Each row is a point on a landscape with many valleys, with its height.
From any point a ball rolls to the lowest of the 2 points nearest to it. It stops when none of these is lower. Distance is the straight distance between rows; heights are no part of it.
Ruv height 232: [-24  11 -12   4 -14 -30   1   7  10   3  11   2  -2  -6   1  20 -11   0
   1  -5 -16]
vez height 354: [  3   0  -6  -1  27   2  -8  26 -12   1  -3  -9  -2 -24  -6  -3  12   1
  14  18  15]
nedu height 349: [ -2   3   0   8   0  -6  -1   9   0   2   7  -1   3 -19  -8  10   3   5
   2  14  -3]
sig height 686: [ -1   8  -1 -30   0   2  16   2 -17  -3  -1  11   3  24   4  16  -9  22
 -10 -12   0]
luta height 297: [-19  -8  -6  20   6 -14   0  -2   3   2   9  -2   6  -1   4   2   6  -5
  11  -8   9]
molom height 444: [ 10  10   6   7  -7   1   7  -4   2  13   6 -11  -1   4   0  16 -10   7
  -6   4  -7]
bofa height 571: [ 19 -18  13 -58 -13   2   8  12 -14 -17   2  28  -6  20  -4 -14 -17   5
 -17 -22   4]
nani height 337: [-20  10   6   6 -11 -12  -4 -29  13   4  -8  10   6   5  -4  -1   6   5
  -6   5 -14]
noz height 262: [  6   2  -7  23  16  17  10  -5   0   1  -2 -11  -7   6   8   3  12 -15
   5   4  10]
Lof height 581: [  6  17 -15  17 -11   0  12  -3  -5  -8  -4 -20   0  -3  10  15  12  -6
   1  16  -4]
gezo height 420: [ -3   4   5 -37  -1  11   9 -12  -6 -12  -9  28  -3  17 -13  10 -21  27
 -17 -17  -8]
Bisep height 419: [  5  -9   9  18  14  12  -7  -2   3   9   7 -17  11 -13   5 -15  20  -4
   9 -14  26]
Vigel height 380: [ 10  -4  21 -47  -5   1   4  -1 -11  -6 -10  26   3  17  -9  -3 -25  11
 -15 -10  -7]
fef height 285: [-17  12 -16  -2 -15 -12  -2  -3  -3  -4   2   6  -3  -3  -3  25 -15  10
  -2  -2 -17]
vip height 579: [  5   7   8 -20  19 -10  -8  24 -20   5   3  12  -1   1  -5   2  -6  17
  -1  -5   7]
fomar height 176: [  0  -3   0  23  11  10  -1  -9   6  10   4  -2   2  10   3   5   2 -10
   6  -5   4]
Lolor height 701: [ 10  -4   6 -41   2   4  17  16 -20  -8  -1  15   0  23   4   5  -4  20
 -14 -16   0]
muk height 363: [-13  14   0   6 -17 -15  -3 -21   2   2  -5  -3   4  -5  -4   9  -7   5
  -4  12 -16]
Riv height 300: [ -8 -12  12  -1  -1   6  -6 -25  13  11   1  12   6  -3  -4 -20  -6   8
   9  -4   2]
gedu height 308: [ 20   3   0  11   8  23   4  -4  -3  -4   0 -17   0 -12   0  12   5  -5
  -5  17   0]
Nilu height 557: [  5  11 -14  35 -29 -13   2   6  14 -17  -5 -29  -8  -2  12  16   7 -21
 -10  -6 -13]
Safa height 298: [-25  -3 -24  19 -16 -21  -2   3  15  -3   1  -5  -2   9   1  16  -2 -14
  -1  -6 -15]
rotip height 383: [  3  10 -13  -4  20  13 -12  21 -18   2  -3   5  -3  -1  -1   0  12  15
   7   2   3]
puz height 320: [-38   3  -4 -11  -5 -16  -3 -24  21  10   1   3  -2   8 -14   8 -16   2
 -24  -1 -10]
muf height 478: [ 32  -7  15 -28  -8  15  -1  21 -13   3   0  12  -7  15   5 -28  -4  10
   1   5  -4]
sefas height 447: [  0  -1   0 -21  -1  14  -5  -4 -13  -9  -1  24   1  13 -16  10 -10  23
  -8 -11 -11]
kikog height 316: [ -3  14 -12  16 -15 -13  -4   8  -1  -1   9  -8   1 -16   0  14  -2   2
   5   5 -10]
Nibi height 371: [  9  -4   4  16  12  10   0  -6   1  -1   3 -12   7 -20   0  -3  13 -13
  10   0  20]
Mam height 344: [ -2  -5   5 -26   0  -8   4   3  -7   3   5  11  10   9 -10  10 -13  17
 -12   8  -6]
pev height 484: [ -5  -2  -5   1 -12   8  -3 -15  -2   1   2   4   5  14 -10   6   3  11
  -5   7 -16]
Kulis height 526: [  0   0   2 -11  11 -12  -6   9  -5  11   6  10   6  -3  -2   9 -10  15
   2 -14   5]
Gov height 544: [ -1  16 -11  33 -24 -14  -4 -11  16 -17 -15 -15  -8   0   2  14   6 -19
 -15  -4 -19]
kefaf height 510: [-17  -2  -7  24 -12 -10  -8 -13  13   2  -4   1   9  15  -1   8  13  -2
  -6  -7 -13]
Mep height 277: [  6 -12  23 -17   2   1  -7 -13  -2   9  -1  15  10  -5  -4 -18 -12   9
   9  -3   1]
Fatur height 661: [ 14  12   8 -18   2   5  11   7 -20   1  -7  13   1  16   8   2  -8  23
  -3  -7  -7]
lapem height 321: [-11   2  -7 -10  -6  -3   5   4  -6  -5   1   6   0   2  -5  19 -13  15
  -6   9 -10]
reb height 274: [-16  11 -26  16 -38 -20  -3   6  10  -5  -4 -17  -6   7  -2  20  -6  -7
  -8  -1 -29]
Labuk height 336: [ -2  -7   7   4   8  -5  -5  -3  -1   5   2  12  10 -10  -5  -3   6  12
   7   9   2]
redep height 524: [  3 -10  -1   0  22  23  -4   2  -4  -2  -4  -5  -2 -21   5 -19  14  -5
  20  -1  27]
Refos height 624: [  6   0   3 -10  23  -5 -14  21 -17   2  -5   8   1  -7  -6  -5  -9   8
  13   5   3]
Fil height 197: [ 16   8  -1  15  19  19   7   3   1 -10   5 -23  -8 -26  -3   8  14 -13
  -2   8   8]
gima height 473: [ -3   1  -9  33  11   1   3  -3  20 -26   5 -21  -6 -17   7   4  25 -24
   5  -7  19]
boz height 453: [ -5   4   5  23  18   7  10  -3  16 -25   5 -18  -5 -27  12   1  35 -21
   0  -8  27]
dife height 341: [  0  -2   1  21   5   4   3 -20   9  -6   0 -10   3 -22  -6   0   7 -17
   3  10   7]
busum height 516: [-20  16 -11  25 -26 -19   3  -4  29  -8 -10  -9 -12 -10  -2   5  -6  -7
  -5   6 -22]
Tubi height 225: [ 27 -27  24 -30 -10   9 -12  23  -2  -6  -7  14 -10  10  -2 -40 -12  -4
   9   1   1]
pebe height 442: [ 14  -4   9 -17 -16  16  12 -10 -18   3  -2   9   4  17   5 -11 -11  10
  -1  12  -7]
zal height 342: [ -1   6 -23  18  13   7  -6  16   4   4   7 -17 -11 -14   3   4   8  -7
   4   1   7]
nel height 275: [-18  10 -18  16 -21 -24   1  18  14  -1  10  -6  -1 -16   6  13  -5  -7
  10   0 -19]
tolir height 291: [ 33 -22  20 -27  -3  11 -16  36  -7  -6  -3   9 -12   7   8 -45   6  -5
   8   0   7]
lin height 390: [ -2   1   0   6 -10  -6  -4 -19   5   7   0  -8  10 -16  -9   8  -8  -7
  -5  20  -7]
dulab height 366: [-18   0   3 -11  -1 -10  -4 -25  10  15  -2   6   1   5 -11   3 -19   2
 -12   5  -8]
mabe height 547: [  3  29 -30  23  -5  -4   1  22   7  -8   1 -26 -18 -12  17   9  24 -15
   1  -1   2]
bil height 468: [ -8  -3   0 -16  -5   8  -2 -18   1   3   4  17   2  15 -17   8  -9  21
 -12   0 -15]
Bogaz height 381: [ 16  10   2  10  -8  10   7 -12  -4  -4  -8 -15  -2  -7  -5  14  -6   4
  -7  13  -5]
Sos height 460: [ 23 -14  16 -28 -17  17   6   2 -14   3  -1  18  -7  15   2 -24 -15   9
  -2  10  -7]
sak height 328: [-19 -11  -1  28   0  -3   4 -23  23  -9  -2 -18   2 -18  -2   0   9 -19
   5   9  11]
feke height 498: [ -4   7  -8  16 -11   3   4  -9   3   1   2  -5   4  19  -4  12  13   7
  -6  -2  -7]
vamas height 525: [-26  12  -8  19 -19 -24  -2 -15  24  -1 -13  -5  -6  10  -6   7  -6  -5
 -13   7 -23]
noga height 408: [ -9  -1  -6   5  -6 -11   0 -19   4   3   2 -10  14   0   2   9   4 -15
   1  21  -1]
bugab height 258: [  1 -17  26 -33   1  -4 -11  -1  -2   3   2  22   5   3  -5 -29 -14   6
   5  -5   0]
Baru height 317: [-24 -14  -6  29   5  -7  -3 -11  18   4  -1 -11   6 -12   1  -2   1 -11
  13  -2  14]
mera height 541: [  3  -9   6 -10  12   5   8   2   1  17  14  10   6  10   4  -7  -1   6
   5  -1   6]
Sasav height 364: [ 10  -8  19 -31   2  -3  -5   8 -16   0  -5  18   5   9 -16   5 -20  12
  -9  -3  -8]
lek height 535: [-14   9  -3  30 -24 -18  -4 -24  23  -7 -20 -11  -3   7  -2   7   5 -18
 -19   3 -19]
melal height 270: [-22   2  -9  14  -3 -24   3   5   9   3   7   1   4   6   1  14  -2  -4
   6  -5  -4]
Rana height 602: [  6  27 -22  21  -6   4   7   4  -7  -6  -6 -28  -7  -4  15  10  23  -7
  -5   5   4]
tula height 489: [ 11  -6   9 -22   9   9  -3   3 -19   4  -2  18   1   7   0 -10  -1  12
   7   5   0]
teg height 436: [  4 -18  15  -1  22   1  -6  13  -1  11   1  -7   8 -16   2 -14  -3   1
  13   1  23]
febo height 563: [  9 -17   6 -11  12  12  -3   2  -3  16   9  10   6   6   9 -21  -5  -4
  13 -13  16]
fodor height 500: [ -7   7 -13  42 -16 -11   6  11  26 -14  -1 -16 -15 -20   5   7   3 -25
   3  -6 -11]
veze height 334: [ -2   5 -23  28  12  10   0   1   7  -5   3 -13  -9  -3   5  14  10 -16
   4   0   2]
gesak height 330: [ -4 -17  16   5   1   7  -1 -16  10  -3   5  -1  15 -21 -11 -10  10   2
   9  11  12]
veka height 630: [ 10   8   8 -29   7   6  10   4 -16   4   0  28   6  16  12 -10  -9  14
   1 -17   0]
pov height 403: [ -3   0  15 -24  -8   2   0 -23   4  20  -7   4   3   6  -9  -5 -23   4
 -13  11  -9]
sem height 254: [  8   0 -16  11  24  19  -4  11   0  -6   5 -22  -9 -20   0   1  13 -12
   7  11  16]
pegaf height 455: [  3   5  -5  -3   9  10  -3   3 -20  -1  -3   8   0   4   1   0   2  10
   8   6   1]
reso height 508: [-18   7 -18  31 -35 -25  -2   4  25 -18  -6  -8  -7  -8   1   4   5 -23
   1  -5 -19]
gorit height 551: [ 14 -23  21 -42   7   5  -2  34 -11   1   3  19   0  17  -1 -25  -8   7
   1 -13   7]
gav height 413: [ -1  -4  11  17  21  10   7 -12   2 -13   3 -22   6 -23  12  -4  21 -20
   6  -3  31]
fulog height 236: [-29  11 -16   1 -32 -25   4  -4  12  -4  -5 -12  -2  17   0  20 -12   0
 -17  -2 -22]
Fep height 294: [  5   4  -3   9  16   6  -5  -6   3  15   4   8   0  14   8   4   1  -1
   8 -20   3]
Divif height 490: [  4   1  12  -8  -4  -2   9 -11   6  17   6   4   5  15  -2   8 -16  16
 -12   0  -6]
sif height 555: [ -2   1  -9  13  22   9  -9  -2 -10   0  -3   2   0 -13   5  -9   8   1
  23   1  16]
Poter height 407: [ 13 -16   5  -3  21   3 -10  16 -11   8   0 -11   3 -14  -6 -15  12   7
   8  13  18]
Dem height 425: [  2  -8   0   4   3   1   6 -11  -8   8   4  -4  12   4   7   0   1 -15
   5  16  10]
mev height 412: [ 37  -6  16 -26   2  19  -5  23 -17   4  -8   3 -11   6   8 -35   0  -1
   6   1   7]
Kasi height 273: [-28   3 -13  -6 -21 -20  -1 -16  14   5  -5   0  -2  16  -8  14  -9  -4
 -24  -3 -13]
nened height 423: [  2 -10  12 -28  -9   7   7 -14  -6   9  -7  11   4  13 -10 -10 -14   3
  -4  16  -7]
doba height 318: [-16  -9   8   8  -4  -7  -5 -25  15  10   5  10  13   7  -4  -6   4   2
  -1   0  -1]
toz height 594: [  6  -6   3 -22  21   5  -2   0 -14   8   5  24   4  10  12 -13 -11   3
   8 -18  11]
Pel height 247: [  5  13 -12  -1  17  -2  -6  21 -18  -4   1  -6  -5 -14   1   2   8  12
  10  17   3]
munif height 519: [  1   3   7  -2   0  -3   7 -11  -6  16   7   9   9  12   5   3  -1   6
   0  -2   1]
vif height 488: [ -9   9 -11  43  -3  -6   3   3  18 -21  -1 -18 -15 -14   8   4  17 -22
   2  -9   3]
Lobat height 481: [ 12 -14  11   6  24  26   3  -8  -2   1   7 -16   5 -15   7 -25  22 -14
  16 -12  30]
tal height 507: [  2  22 -10  29  -4  -7   8  13  15 -17   4 -22 -15 -22   9   8  23 -19
   0  -4   5]
Sido height 562: [ 21 -19  19 -48  -7   4   5  24 -20  -7   3  26  -5  21   0 -19  -7   9
  -4 -12  -4]
zop height 568: [ -1  11 -15  24 -22  -5  13   1   8 -12   1 -21  -4  -5   3  17   6 -17
  -9  11  -7]
Sadu height 325: [ -9  -1 -23  28  -2  -6  -5   0  10  -2   3  -9  -3   3  -2  17   5 -16
   5  -4  -3]
Mubon height 443: [ 26  17  -8   7   5  20  -2   0 -11   1  -1 -20  -8  -2   3   8   8  -6
  -6   7   5]
Pir height 319: [  3 -15  10   7   6  10  -7 -13   5   5   3   4  11  -6  -2 -17   8  -1
  11   2   6]
Menob height 523: [ 15  -9  13 -29  17   8   1  23 -15  10   3  20  -5  13   2 -20  -3  12
   2  -6   5]
gona height 244: [ 16 -20  25 -24  -4   6 -11  13  -8  -2  -7  21   4   2  -8 -28  -6   5
   5   5  -1]
rotev height 396: [  6   1  20 -44 -10   4  15   2 -13 -14 -13  25  -3  10 -14   7 -23  29
 -24 -18  -9]
magen height 477: [-2 -6  4 -5 18 -7 -5 11 -2 15 10 -7  5 -9  3  6 -6  3 11  0 14]
fer height 430: [ -2   8  -8  -5  23   0   2   8  -8  12   5  10  -3  16  11   4   4   9
   3 -20   6]
nom height 501: [  2   8  -9   3  25   6  -7  10 -15   9  -7  -5  -3  -5   6  -6  14  -1
  11  -2  18]

Where does a ball stop that starts at each point below?
Sido | Pel
Sos | fulog
pev | Ruv
Lof | vif
vip | Pel
bofa | Ruv

Call two points neighbours if one is among the 2 nearest of the other. Go from one point of each pair to the other, from neighbour to neighbour, staying as low as possible. Name the highest point that can't be avoided.
Pel, vif | Kulis
gedu, fomar | zal
Tubi, Fil | nedu
fomar, fulog | veze
fulog, Ruv | Safa
